Each scene shows the same named points in several views. A view is turned or mirrored, shifted and resized as a whole, has a little noise and may leave points out.
In the rows, zero is written as 128.

Scene 1
View 1
lefe: [149 131  89 193 117 104 171 146 136  85 141  94 117 144 154 144 109 128
  69  73  96 157 163 155 112 173 167 104 201]
Rubu: [126 137 104 214 148  89 166  80 178  86 129  97 122 160 136 107 104 118
  86  90 113 152 130 151 123 118 134 103 188]
Zali: [137 123  83 192 136 117 179 136 131  81 166  91  96 148 164 138 120 142
  52  51  96 158 170 154 114 157 191  90 199]
tak: [155 126  92 179 116 109 132 104 167  92 126  94 118 147 115 109 117 123
  86 109 106 165 128 156 112 144 110 133 170]
Kivi: [174 126  90 164  97 112 115 105 172  98 117  91 122 146  97 109 122 119
  94 126 101 168 118 158 104 157  85 151 163]
Dida: [135 124  97 186 111 103 137 120 157 101 131  97 135 124 124 107  97  96
 100 115 108 157 142 152 135 142 144 139 171]
Muz: [139 148 120 162 133 110 161 119 143 102 109 101  77 173 157 143 115 137
  95  61 111 113 145 117 111 135 170  97 186]
mamep: [137 125 101 166 103 112 124 127 146 110 125 102 126 123 124 110 101  98
 109 114 109 145 145 144 132 144 152 146 163]
tofa: [137 113  89 162 102 126 124 133 135 107 145  97 119 118 122 104 106 102
  97 110 104 157 151 149 135 147 158 148 160]
bor: [140 150 112 193 121  84 167 133 150  96 108 103 126 146 150 140  93 106
  98  85 105 133 154 142 124 155 165 110 198]
Vubap: [169 140 106 146 120 124 132 107 157 100 111  94  74 180 128 135 136 153
  88  81 102 135 124 126  90 146 115 114 171]
naz: [156 118  84 156 110 133 138 134 134  95 148  91  93 145 136 126 129 139
  70  81  96 157 152 145 108 157 153 122 171]
Kizis: [139 125  93 180 151 127 174 108 142  84 153  93  66 176 161 135 132 165
  54  43 102 144 151 136 101 135 172  79 189]
tari: [157 127  99 148  82 117 110 139 145 112 113  99 130 122 108 114 106  95
 112 128 102 151 139 147 126 162 129 161 157]
fuvo: [143 115  89 145 119 150 137 138 119 101 157  94  69 144 147 127 130 142
  71  65 100 142 160 132 116 147 186 116 163]
gizep: [173 122  85 153  84 120 115 141 148  99 124  92 128 128 107 121 117 114
  93 122  95 167 139 157 111 178 114 154 165]
gidi: [164 124  94 174  98 105 116  98 178 102 115  94 136 141  97 100 113 107
 101 138 105 169 114 158 115 149  82 155 161]
View 2
Kivi: [166 119 103 133  67 124 170 154 164 146 135 149 170 107  57 110 132 149
 167 140 147 186 170 160  90 155 123 125 126]
Muz: [ 76 101 101 128  62 169 115 142  73  87 135 160 189 131 100  95 152 110
 120  76 144 123 176 118 205 121 172 107 103]
gidi: [166 120 115 139  74 133 168 159 166 161 128 147 177  88  54 112 120 151
 175 131 167 191 166 168  82 148 118 117 134]
gizep: [153 126 125 120  83 114 157 160 181 141 119 136 173 134  62 114 118 162
 168 129 128 164 147 137 116 150 102 139  80]
tari: [146 117 143 126  98 129 132 171 160 160 128 128 194 115  58 110 105 163
 175 120 140 158 125 144 130 134  93 124  83]
Zali: [ 94 154 103 104  50 150 136 120 143  70  78 160 176 191 127 107 143 110
  92  37 176 103 198  76 182 141 174 132  67]
lefe: [ 93 150 110 114  57 162 146 132 157  80  81 149 173 173 101 116 125 127
 135  59 164 133 184  91 171 123 157 140  66]
Rubu: [123 134  96 143  46 182 150 132 123 130  97 175 187  91  94 106 127 105
 129  59 233 168 204 147 115 127 180  97 157]
mamep: [133 123 146 128  93 142 117 164 144 156 113 138 204 113  75 106 107 148
 153  86 169 144 138 134 141 132 113 110  94]
Kizis: [ 97 125  80 110  33 139 133 115 100  68 114 172 176 175 128  99 175  94
  69  53 160 103 216  99 185 159 196 117 103]
Dida: [133 136 138 130  84 153 133 156 157 152  98 145 199 112  78 114 105 142
 151  71 194 152 155 131 127 130 125 113 102]
fuvo: [119 115 116  98  72 102 104 141 121 104 128 146 194 177 111  97 157 124
  84  75 130  88 157  99 186 171 142 119  71]
bor: [ 77 133 120 137  71 194 134 149 125 100  96 150 186 126  89 113 113 133
 162  62 175 150 168 112 180  94 155 120  87]
tak: [149 124 107 131  63 135 159 146 151 137 117 155 177 115  77 109 135 135
 144 105 167 165 180 147 108 151 140 118 121]
naz: [130 124 108 108  64 113 135 141 145 108 118 148 180 164  97 106 147 133
 111  89 135 122 173 112 153 159 140 128  79]
tofa: [140 127 148 113  93 118 109 161 156 154 112 134 207 140  85 105 117 147
 133  79 163 122 130 118 146 150 108 115  77]
View 3
tak: [126 130 111 150 125 137 107 142 130 139 126 127 139 118 113 121 119  99
 129 132 106 109 123 103 153 148 158  91 108]
Rubu: [119 123 107 157 127 161 123 143 138 160 132 159  79  99 128 113 146  92
 133 121 143 127 130 112 152 156 162  85 127]
naz: [120 148  78 140 131 155 116 128 133 144 147 110 114 134 117 131  86 145
 112 124 102  96 132 116 149 114 155 101 102]
fuvo: [118 151  80 128 130 168 122 119 133 147 159 102  92 145 125 149  80 171
 106 121 113 100 139 136 151  87 152 106 102]
Kizis: [102 140  59 151 147 185 113 127 128 173 153 147  47 147 130 119 108 164
 115 112 130  94 155 143 137 120 156  91 102]
gizep: [139 144 100 145 126 127 112 138 138 124 130  90 175 117 108 130  90 106
 109 135  86 101 113  85 157 134 155 101 105]
tofa: [133 150 113 126 110 148 137 125 143 128 148  96 134 106 116 154  89 126
 111 130 113 122 110 104 165  98 153 109 119]
Dida: [134 140 112 140 115 145 138 135 147 132 136 117 129  90 119 134 113  96
 118 127 123 130 109  95 161 131 159 100 126]
Kivi: [132 129 119 155 133 122  90 142 127 130 121 108 171 132 112 123 115  94
 122 135  93 102 127  99 154 148 156  91 102]
Zali: [109 161  36 145 136 188 149 129 148 166 157 131  55 115 121 114  86 159
 106 113 122  99 132 115 140 122 159 101 111]
tari: [150 142 126 140 118 125 117 133 145 115 134  82 175 110 121 146  95  98
 105 134 103 122 112  88 165 122 153 106 119]
Vubap: [129 126 103 165 157 146  74 133 122 148 135 114 118 166 139 123 120 131
 110 122 110  98 163 131 145 135 157  87 101]
lefe: [128 158  46 157 140 175 141 130 152 153 149 115  90 109 126 110  94 134
  98 114 115 108 128  94 142 138 159 103 117]
View 4
gizep: [149 116 134 162 110 121 133 146 140 161 143 133 137 157  89  99 158 108
 171 123 149 114 195  68 130 117 134  58 144]
bor: [157 150 146 165 108  50 117 103 113 175 101 127 112  95 124 114 142 149
 139 157 100 143 204 113 105 167 154 111 132]
gidi: [146 123 154 123 122 155 117 130 119 131 138 123 156 158 137 114 144 125
 158 114 145 124 177  71  99  88 141  44 123]
Zali: [115 169 117 166 106   1 147 139  91 186 118 118  93  85  71 131 168 123
  90 129 150 149 232 139 150 180 133 127 107]
Kivi: [147 119 146 130 108 142 122 139 118 137 156 125 146 157 121 117 145 119
 159 113 152 120 191  68 114  86 134  57 115]
fuvo: [130 159  92 150 134  55 143 164  91 174 160 163  86 121  36 121 128 114
 133 124 138 137 208 117 174 171 135 136 118]
Vubap: [160 139 123 129  86  93 123 145  73 140 187 137 102 127 101 125 106 136
 152 130 125 135 224  85 138 100 136 142  88]
mamep: [145 141 132 139 157 126 118 127 125 155 120 161 132 143  98 107 135 130
 162 130 115 130 161  98 116 155 156  68 153]
Muz: [159 162 118 146 105  49 118 123  74 162 151 147  88  95 102 123 107 150
 138 152  92 151 219 119 129 156 151 163 103]
tari: [159 124 133 156 136 135 125 135 141 161 134 154 138 157  94  93 139 120
 186 133 122 119 173  73 121 135 147  59 160]
tak: [139 138 142 126 117 112 122 136 104 141 138 124 136 138 119 122 148 126
 138 113 145 133 193  91 114 107 136  73 109]
tofa: [134 147 116 151 154 100 131 144 127 171 123 166 121 141  65 104 147 113
 155 125 129 129 173 103 139 172 146  74 155]
Rubu: [126 169 153 110 129  76 109 104  77 135 111 115 130 103 150 140 145 148
  99 124 125 158 192 133  92 134 152 100  93]
View 5
gidi: [ 97 106 145  95 139  82 148 114 142 147 156 205 118 128 159 129  99 100
  82 118 116 161 135 131 137 155 171 134 152]
naz: [134  76 138 118 129 127 138 129 125 101 108 143 132 110 103  96 123 140
 155 118 105 150 143 117 117 153 144 117 109]
Kizis: [173  86 112 115 136 152 136 118 156  98  99 126 116  88  72 106 135 150
 206 173 139 131 134 115 120 170 130 118  66]
tofa: [131  80 155 112 120 105 152 167 105  94 123 173 135 113 108 102 134 109
 122  69 108 128 134 128 131 147 145 112 132]
bor: [161 104  93 122 142 130 115 160 136  84 119 183 100 139 120 109 152 114
 130 131 149  98 132 145 117 123 153 138 110]
Vubap: [119 130 137 110 140 121 106 105 125 128 108 144 120 118  99 105 114 136
 149 174 137 161 141  89 115 172 155 146 125]
Kivi: [ 96 102 147 102 138  91 139 106 138 142 145 191 121 131 153 118  96 114
  97 124 106 174 140 121 129 160 170 134 148]
lefe: [165  68  92 129 138 148 129 142 150  78 112 160 115 130 117  96 136 140
 154 122 114 122 139 147 107 125 147 122  88]
tari: [104 100 156 111 126  92 131 153 103 111 132 191 130 140 134 100 122 101
  84  76 106 144 141 125 120 138 166 130 165]
mamep: [126 101 144 107 132 100 143 163 111 104 134 188 123 123 119 110 133  97
 104  87 128 120 132 132 131 141 154 125 143]
Muz: [157 130 111 116 140 137 102 148 118  94 100 145 108 119  77 104 150 125
 166 163 164 108 134 110 115 152 140 142 108]
Dida: [144  84 129 104 132 109 155 158 134 105 140 191 115 119 123 118 134 100
 121  95 126 113 127 146 135 142 149 118 121]
Rubu: [160 108 104  92 148 117 151 128 170 130 147 193  95 104 124 139 129 103
 144 160 159 107 122 149 146 159 146 129  93]
Zali: [184  55  99 128 134 157 143 139 156  72 101 139 116 107  93  98 142 148
 192 128 118 119 136 142 113 140 132 109  62]
tak: [118  98 134 101 137 103 147 117 144 134 143 185 116 117 136 122 109 115
 119 129 119 154 135 132 133 159 157 129 127]
View 6
bor: [131  98 116  79 113 125 130 136  96  87 190  83 129 127 110 150 131 144
 175 128 105 130 144 139 111 100  81 151 139]
Zali: [177 138 120  33 111 135 120 110  92  80 213  96 124  89 118 114 103 131
 172 159  97 142 117 107 132 109  62 148 181]
gidi: [104 121  65 129 105 130 126 128 145  83 111 115 124 165 101  95  91 136
 153 102  88 142 158 165  80 137  93 131 126]
mamep: [136 106  75 117 102 137 120 136 117  95 158  94 146 158 101 108 115 146
 181 130  99 106 129 146 113 130 101 136 132]
fuvo: [190 137  68  52  89 142  99 122  96 108 203 102 147 111 121  68 114 138
 187 135  89 125 107 119 128 112 106 153 170]
gizep: [128 136  55 104 101 134 113 134 147 110 149  99 139 161 105  89 102 144
 151 138  78 133 138 133  76 122  97 115 118]
tofa: [158 120  68 108  98 141 114 134 117 100 170  98 156 151 101  90 109 146
 184 147  94  98 115 133 119 134 101 131 137]
lefe: [152 128 113  51 114 131 122 121 106  89 201  89 124 112 115 128 109 139
 162 154  94 141 130 118 109 102  67 137 153]
Kivi: [111 132  58 111 102 130 115 126 146  92 120 115 121 157 107  84  93 135
 151 102  82 152 153 155  74 130  98 133 129]
Vubap: [142 127  63  61  93 129 100 126 106 103 164 111 118 117 127  75 123 129
 169  77  83 171 155 151  89  95 116 171 157]
naz: [164 141  76  64  97 137 107 120 114 101 179 104 134 120 117  78 103 137
 168 135  86 142 123 124 109 114  94 142 160]
Dida: [132 108  92 116 110 134 130 130 119  79 151  99 139 150  97 120 101 142
 177 131 103 111 133 149 114 135  84 134 139]
Muz: [155 104  98  53  98 128 110 132  74  94 198  94 127 106 126 114 144 137
 189  94 103 145 141 145 119  87 109 182 164]
tak: [126 127  79 101 104 132 122 122 129  81 136 114 121 141 108  93  93 132
 161 108  91 146 148 153  95 129  87 141 146]
Kizis: [179 138 105  26 102 132 110 104  79  78 200 110 115  79 130  89 106 122
 178 111  97 167 128 127 132 103  81 178 202]

Which points are out of place in each view (at most two, in the order of its rows)? Write none if all are in place.
view 1 | tofa
view 2 | Rubu
view 3 | Kivi
view 4 | mamep
view 5 | Dida
view 6 | none

Scene 2
View 1
tidol: [122 136 121 136 136 124  99 114 119 141 125 129 140 117 136 151 151 139
  99 125 153 125 144 128 138 126  98 128 151]
sime: [114  99 120  91 136 139  99 135 113 123 155 144 149 123 133 156 144 126
 117 142 169  98 156 131 135 105 126 163 132]
suzuk: [104 128 124 135 142 110 101 113 118 143 135 128 138 126 123 160 141 130
 101 136 163 107 156 127 140 128 100 134 155]
Sok: [145  92  84 135 154 124 130 139 124 136 201 121 122 111 123 136 143 177
 114 143 116  96 108 131 124 108 117 108 121]
Fime: [108 115 130 105 135 131  97 126 119 117 154 130 146 123 125 153 140 131
 109 143 185 100 172 141 134 105 107 164 141]
niru: [134 100  88 133 155 105 119 127 113 158 176 135 137 123 121 141 143 164
 116 141 115 102 108 122 136 127 114 102 132]
Zufir: [103 119 106 151 157  80 113 113 119 162 165 123 136 134 101 150 129 153
 105 150 148  94 140 127 141 139  90 104 153]
gebi: [144 124 108 129 143 116 104 117 111 151 155 133 153 121 126 127 155 169
 114 129 138 125 124 140 136 122  89 107 135]
muveb: [132 142 123 158 132 144 108 118 132 120 122 112 116 100 149 155 158 143
  85 121 146 132 140 129 130 112 100 131 150]
peret: [128 135 114 159 145 114 112 115 125 141 150 113 126 114 125 143 147 161
  96 132 144 119 136 134 132 124  87 110 149]
pok: [ 95 115 116 144 145 121 110 122 125 140 130 130 118 118 139 181 139 113
  91 137 143  98 142 104 139 128 131 140 157]
zemo: [133 116 125 105 127 162 101 134 121 103 148 129 139 106 147 147 155 139
 108 131 169 120 155 143 126  89 115 163 129]
dapi: [102 135 142 108 130 128  84 112 111 133 111 141 160 128 133 159 149 114
 105 130 188 118 175 132 144 121 101 160 156]
gupa: [129 112 121  83 131 133  89 123  99 143 132 157 172 128 137 141 158 134
 124 129 162 124 146 134 142 115 111 146 135]
desur: [112 150 135 147 134 117  96 105 123 136 122 117 138 119 126 150 148 141
  92 130 174 123 164 140 138 125  80 132 159]
rol: [133 144 128 127 130 123  90 108 110 147 115 138 158 121 135 138 163 147
 106 120 158 142 143 138 141 126  83 122 150]
tugi: [145  90 105  80 132 168 104 146 110 116 157 151 147 109 156 146 161 139
 121 130 141 117 126 129 127  91 140 159 116]
zimid: [127 122 117 126 137 132 102 121 119 133 143 130 139 115 136 147 152 146
 104 130 151 119 140 132 134 114 104 133 142]
fasiz: [123 116 112 110 145 102 100 118 107 154 162 141 165 135 111 132 142 156
 122 141 160 108 146 141 140 126  89 121 139]
bepe: [118 113 128 105 132 145 100 131 121 110 152 129 142 115 136 154 145 133
 108 138 177 107 164 139 130  98 113 165 136]
gavaz: [127 110 108 124 146 120 112 129 120 131 178 122 138 120 118 138 141 160
 112 143 154 100 142 141 131 109 102 130 132]
View 2
tugi: [143  57 154 114  85 133  57 115 190 168 121  90 181 122 183  99  44 102
  72 113 112  77  85 174 157 155 121 127 128]
desur: [159  60 143 168 106 134 138 155  73 138 153 165 185 109 153 144 185 118
 129 150  71 128  93 135 152 133  95 162 120]
sime: [163  58 159  96  93 141  85 122 122 130 116 117 168 113 176 125 106  85
  90  97  98  89  76 181 137 147 141 130 126]
Fime: [162  51 158  98 108 142 107 133  95 119 131 125 174 102 180 141 144  92
 101 109  82  83  66 174 130 141 126 139 129]
fasiz: [152 120 152 152  72 142 110 156 108  97  93 137 173 141 136 140 133  95
  91 137  60 129  63 164 152 145 105 133  89]
tidol: [158  73 141 176  93 132 121 149 108 158 139 155 176 123 149 117 143 119
 118 142  86 134 107 136 161 144 106 156 117]
bepe: [154  43 157 103 106 140  98 126 118 137 143 119 179 100 187 133 123  98
  99 114  87  75  74 165 134 139 116 143 132]
Sok: [119 153 143 171  49 150 102 137 177 154  82 127 147 134 148  80  61 132
  81  88  17  77  44 106 125 164  86 158 110]
zimid: [147  77 145 159  88 136 110 141 126 153 130 138 176 122 157 114 121 118
 102 130  76 112  90 138 152 146 102 151 119]
peret: [138 110 135 193  78 138 136 155 111 156 130 164 167 120 144 111 145 137
 116 132  38 118  80 104 144 144  80 170 114]
suzuk: [170  79 145 150  93 138 128 145  78 137 122 164 160 120 149 123 164 106
 122 112  74 131  91 138 139 144 127 152 119]
dapi: [180  27 153 120 117 130 110 138  71 126 148 147 186 111 168 152 171  89
 119 140 120 133 106 183 157 133 136 133 122]
gupa: [164  64 156 133  91 131  79 138 133 122 115 114 192 138 155 136 104  87
  88 150 120 130  96 192 176 143 125 116 100]
zemo: [141  32 154 115 106 135  92 126 145 153 155 109 193  96 195 125 105 111
  92 127  92  64  79 163 144 140 101 146 134]
gavaz: [137 113 151 146  76 145 110 142 129 127 108 130 164 117 158 119 116 113
  94 111  41  87  50 139 130 147  94 150 111]
gebi: [132 119 144 187  67 139 112 155 145 132 113 132 180 137 138 122 108 125
  92 150  51 117  70 134 161 145  75 148  92]
Zufir: [160 148 142 175  63 148 138 159  75 115  85 175 139 138 122 119 160 111
 116 101  26 141  63 116 125 154 115 158 101]
rol: [154  69 142 188  94 128 116 159 110 141 143 148 201 132 140 134 148 117
 112 178  95 149 108 149 180 135  90 144 100]
View 3
suzuk: [130 137 100 152 141 138 140 184 142 120 124 144 133 121  90 128 120 159
 141 120 121 116 122 108 126 121 141 154  70]
zimid: [145 135  88 153 134 131 108 167 166 149 147 149 140 117  90 139 118 160
 140 135 142 118 108  89 123 118 155 140  83]
bepe: [130 116 102 171 145 109  96 149 174 129 147 122 125 125  77 133 145 180
 118 132 141  89 110  94 121 125 171 154  89]
dapi: [117 119  98 184 161 125 115 174 149  89 130 136 149 138  92 114 144 157
 129 124 128  94 123 105 103 142 157 192  89]
Fime: [127 121 106 171 147 107 108 157 161 111 154 121 119 131  77 126 141 192
 117 125 127  86 121 102 126 129 161 150  80]
niru: [170 169  74 120 115 138 128 178 156 166 183 171 138 111  90 142  82 177
 160 119 138 137 101  88 133  93 119  84  69]
pok: [118 134  96 141 158 144 149 183 155 136 114 137 129 109  79 134 119 158
 140 100 140 115  84 104 110  81 142 152  82]
peret: [155 143  96 131 114 146 125 176 155 169 123 156 135 103  99 150 105 146
 150 147 129 137 125  95 150 124 149 127  66]
zemo: [140 120  95 173 141 107  81 143 184 142 161 126 130 122  76 136 141 179
 121 137 153  93 101  82 117 123 176 146  95]
desur: [133 126 106 160 133 141 124 178 144 130 103 144 141 120 103 137 128 139
 138 150 120 121 140 103 138 147 160 172  72]
sime: [132 130  89 169 154 106 104 155 170 112 179 130 126 130  70 122 135 197
 125 109 141  86  98  94 109 111 151 139  91]
tidol: [139 134  90 154 136 143 118 178 155 142 124 152 149 118  98 135 118 139
 146 137 138 124 113  95 118 124 154 159  83]
rol: [148 137  83 166 132 143 100 178 153 133 134 167 169 126 114 130 117 128
 152 153 140 130 124  90 113 150 155 169  88]
muveb: [136 122  99 145 132 144 109 166 176 178  94 140 137  99  92 154 126 127
 139 151 155 126 100  86 130 112 175 157  86]
fasiz: [161 155  84 154 123 126 114 175 141 118 187 165 145 134 101 124 107 178
 149 132 119 118 138  99 130 141 130 123  70]
tugi: [147 132  70 167 149 102  70 137 199 152 202 136 141 124  68 132 128 188
 130 117 177  92  65  70  92  94 166 123 109]
gavaz: [158 143  95 141 118 120 109 158 161 150 172 145 119 117  84 142 112 188
 137 134 128 113 123  91 145 120 147 107  68]
gebi: [170 152  78 146 109 135  99 167 162 162 171 169 150 118 103 142 101 157
 154 151 139 134 125  83 136 134 143 117  76]
Sok: [176 161  81 115 104 125 111 155 176 192 191 154 114 100  78 157  89 194
 147 131 145 129  98  81 150  88 136  64  69]
Zufir: [151 161  98 124 118 148 160 197 126 132 145 163 126 115  98 136  92 172
 156 121 102 134 140 114 151 116 114 113  50]
View 4
zimid: [123 111 136 116 149 160 122 127 156 119 115 100 150 129 105  99 110 130
 125 144 107 144 128 148 130 138 157 122 159]
sime: [101 100 118 128 154 179 129 137 170  99 114  95 107 138 109  98 116 117
 124 160 112 154 130 148 150 144 135 125 151]
bepe: [107 117 120 123 151 175 137 131 164 102 109 101 113 132 115  90 104 120
 123 171 101 143 128 154 136 145 148 133 148]
gebi: [134 110 142 108 137 145 128 127 158 127 131  96 163 131 115  91 105 126
 122 118 120 131 130 140 137 127 159 107 184]
gupa: [113 109 119 117 155 177 111 133 159 109 119 105 121 155 113  85 121 122
 122 125 109 164 140 164 147 150 137 103 168]
fasiz: [116 102 133 119 143 151 114 122 152 109 130 104 137 126 132  89 118 121
 129 119 122 131 134 125 159 131 149  95 170]
peret: [131 112 152 110 143 138 123 119 146 129 118 102 176 109 111 105 104 137
 131 138 109 123 125 130 126 129 173 122 161]
suzuk: [109 109 138 120 159 155 104 118 141 111 109 114 146 112 117 104 124 135
 136 147 103 137 130 132 138 143 159 114 139]
tugi: [117  97 116 120 146 186 149 152 191 117 120  75 119 161  85  99 107 113
 113 152 119 170 125 172 136 138 127 135 180]
Fime: [101 117 119 126 153 172 128 127 156  96 110 107 109 126 125  90 111 121
 126 169 102 139 131 144 146 146 148 125 141]
rol: [130 126 135 105 154 155 101 118 139 124 113 119 162 137 114  83 113 138
 127 117  98 147 139 162 125 150 164 103 165]
pok: [104  95 143 124 166 164 104 127 150 119 100 100 155 116  86 129 129 140
 137 161 106 156 123 137 127 144 152 132 127]
Sok: [131  82 150 119 126 144 157 140 183 131 137  65 162 119  97 118 100 114
 123 141 142 125 113 114 143 104 150 128 189]
Zufir: [115  92 153 120 147 134 106 113 141 115 125 104 163  95 126 116 126 132
 142 129 124 117 126  97 153 121 161 100 150]
tidol: [122 115 140 111 155 156 109 122 146 122 110 110 162 125 105  99 115 139
 129 137 101 144 132 150 124 144 163 118 151]
niru: [126  78 151 118 138 143 127 133 168 131 136  78 167 121  98 122 119 123
 132 120 140 137 120 112 149 114 146 109 181]
dapi: [101 124 119 120 168 174  95 119 139  99 100 127 120 135 122  85 124 134
 131 149  86 154 140 161 136 163 153 112 131]
muveb: [131 125 146 108 152 155 125 124 152 132 102 103 174 121  92 103  99 144
 125 158  92 142 124 161 102 143 173 142 150]
View 5
Fime: [182 127 135 139 177  79 168 150  90 182 173 153 157 129 140 148 138  78
 106 164  98  97 126 119 148  58 105 133 128]
tugi: [150 105  30 128 199  72 160 102  86 142 143 124  94 151 114 165 164  90
 121 156 153 100 164 111 165  96  74 105 145]
sime: [173 119 103 128 191  76 154 127  90 152 169 146 142 125 124 146 146  86
 102 162 118  99 146 117 166  65 108 119 140]
muveb: [165 177 121 153 129  70 159 113 114 176 133 154 135 217 182 142 121  64
 168 133  94 121 122 132 104 136  63 105 125]
zemo: [167 120  78 141 176  79 182 142  84 185 155 139 119 168 140 168 152  68
 125 154 117 102 131 120 137  82  67 124 126]
Sok: [114 146 103 171 127  65 127  82 168 111  92  81 124 127  84 175 136 151
 148 117 119 139 130  92 130 124 105 104 108]
tidol: [178 179 149 141 155  68 144 104 110 164 151 153 142 166 187 139 118  82
 152 153 102  95 136 129 117 131 100 102 134]
Zufir: [160 188 215 158 128  67 110  98 161 131 134 129 180 106 146 135 103 138
 141 140  79 113 122 109 120 117 154 107 115]
desur: [189 187 185 149 144  76 159 132 107 193 163 160 159 162 203 144 113  74
 149 156  81  88 116 132  99 116 103 120 120]
suzuk: [180 173 175 138 151  73 137 116 118 160 162 162 170 145 169 125 112  87
 134 154  87 102 130 124 131 102 121 111 131]
bepe: [174 122 108 138 176  78 173 146  88 180 165 148 142 146 136 153 143  74
 113 156 106 101 127 118 144  68  87 129 127]
fasiz: [165 163 170 149 171  74 134 106 121 149 150 118 139  87 155 172 132 132
 129 163 114  75 139 110 127 114 143 112 120]
gavaz: [149 148 136 161 149  73 147 117 135 153 130 112 142 119 121 171 136 123
 131 140 105 111 122 106 126  99 110 122 110]
niru: [134 167 137 153 146  62 105  66 161  99 108 101 135 118 117 152 124 151
 148 133 122 119 147 101 134 143 132  90 125]
pok: [173 165 138 125 150  62 125  98 119 134 152 177 173 183 150  91 110  70
 137 140  93 131 142 132 153 100 104  97 150]
gupa: [180 144 115 123 206  76 150 106  76 157 171 138 115 115 174 161 148  95
 120 182 137  58 165 118 149 112 116 102 149]
dapi: [208 158 157 120 189  79 162 141  67 189 194 183 161 143 197 129 127  57
 119 180  98  70 140 136 141  85 112 117 146]
rol: [184 191 159 138 166  71 152 102  97 178 159 144 121 152 220 163 127  88
 159 168 113  62 142 128 103 151 107 100 132]

Which points are out of place in each view (at most two, in the order of its rows)? Write none if all are in place.
view 1 | gebi, pok
view 2 | none
view 3 | bepe, zemo
view 4 | none
view 5 | none
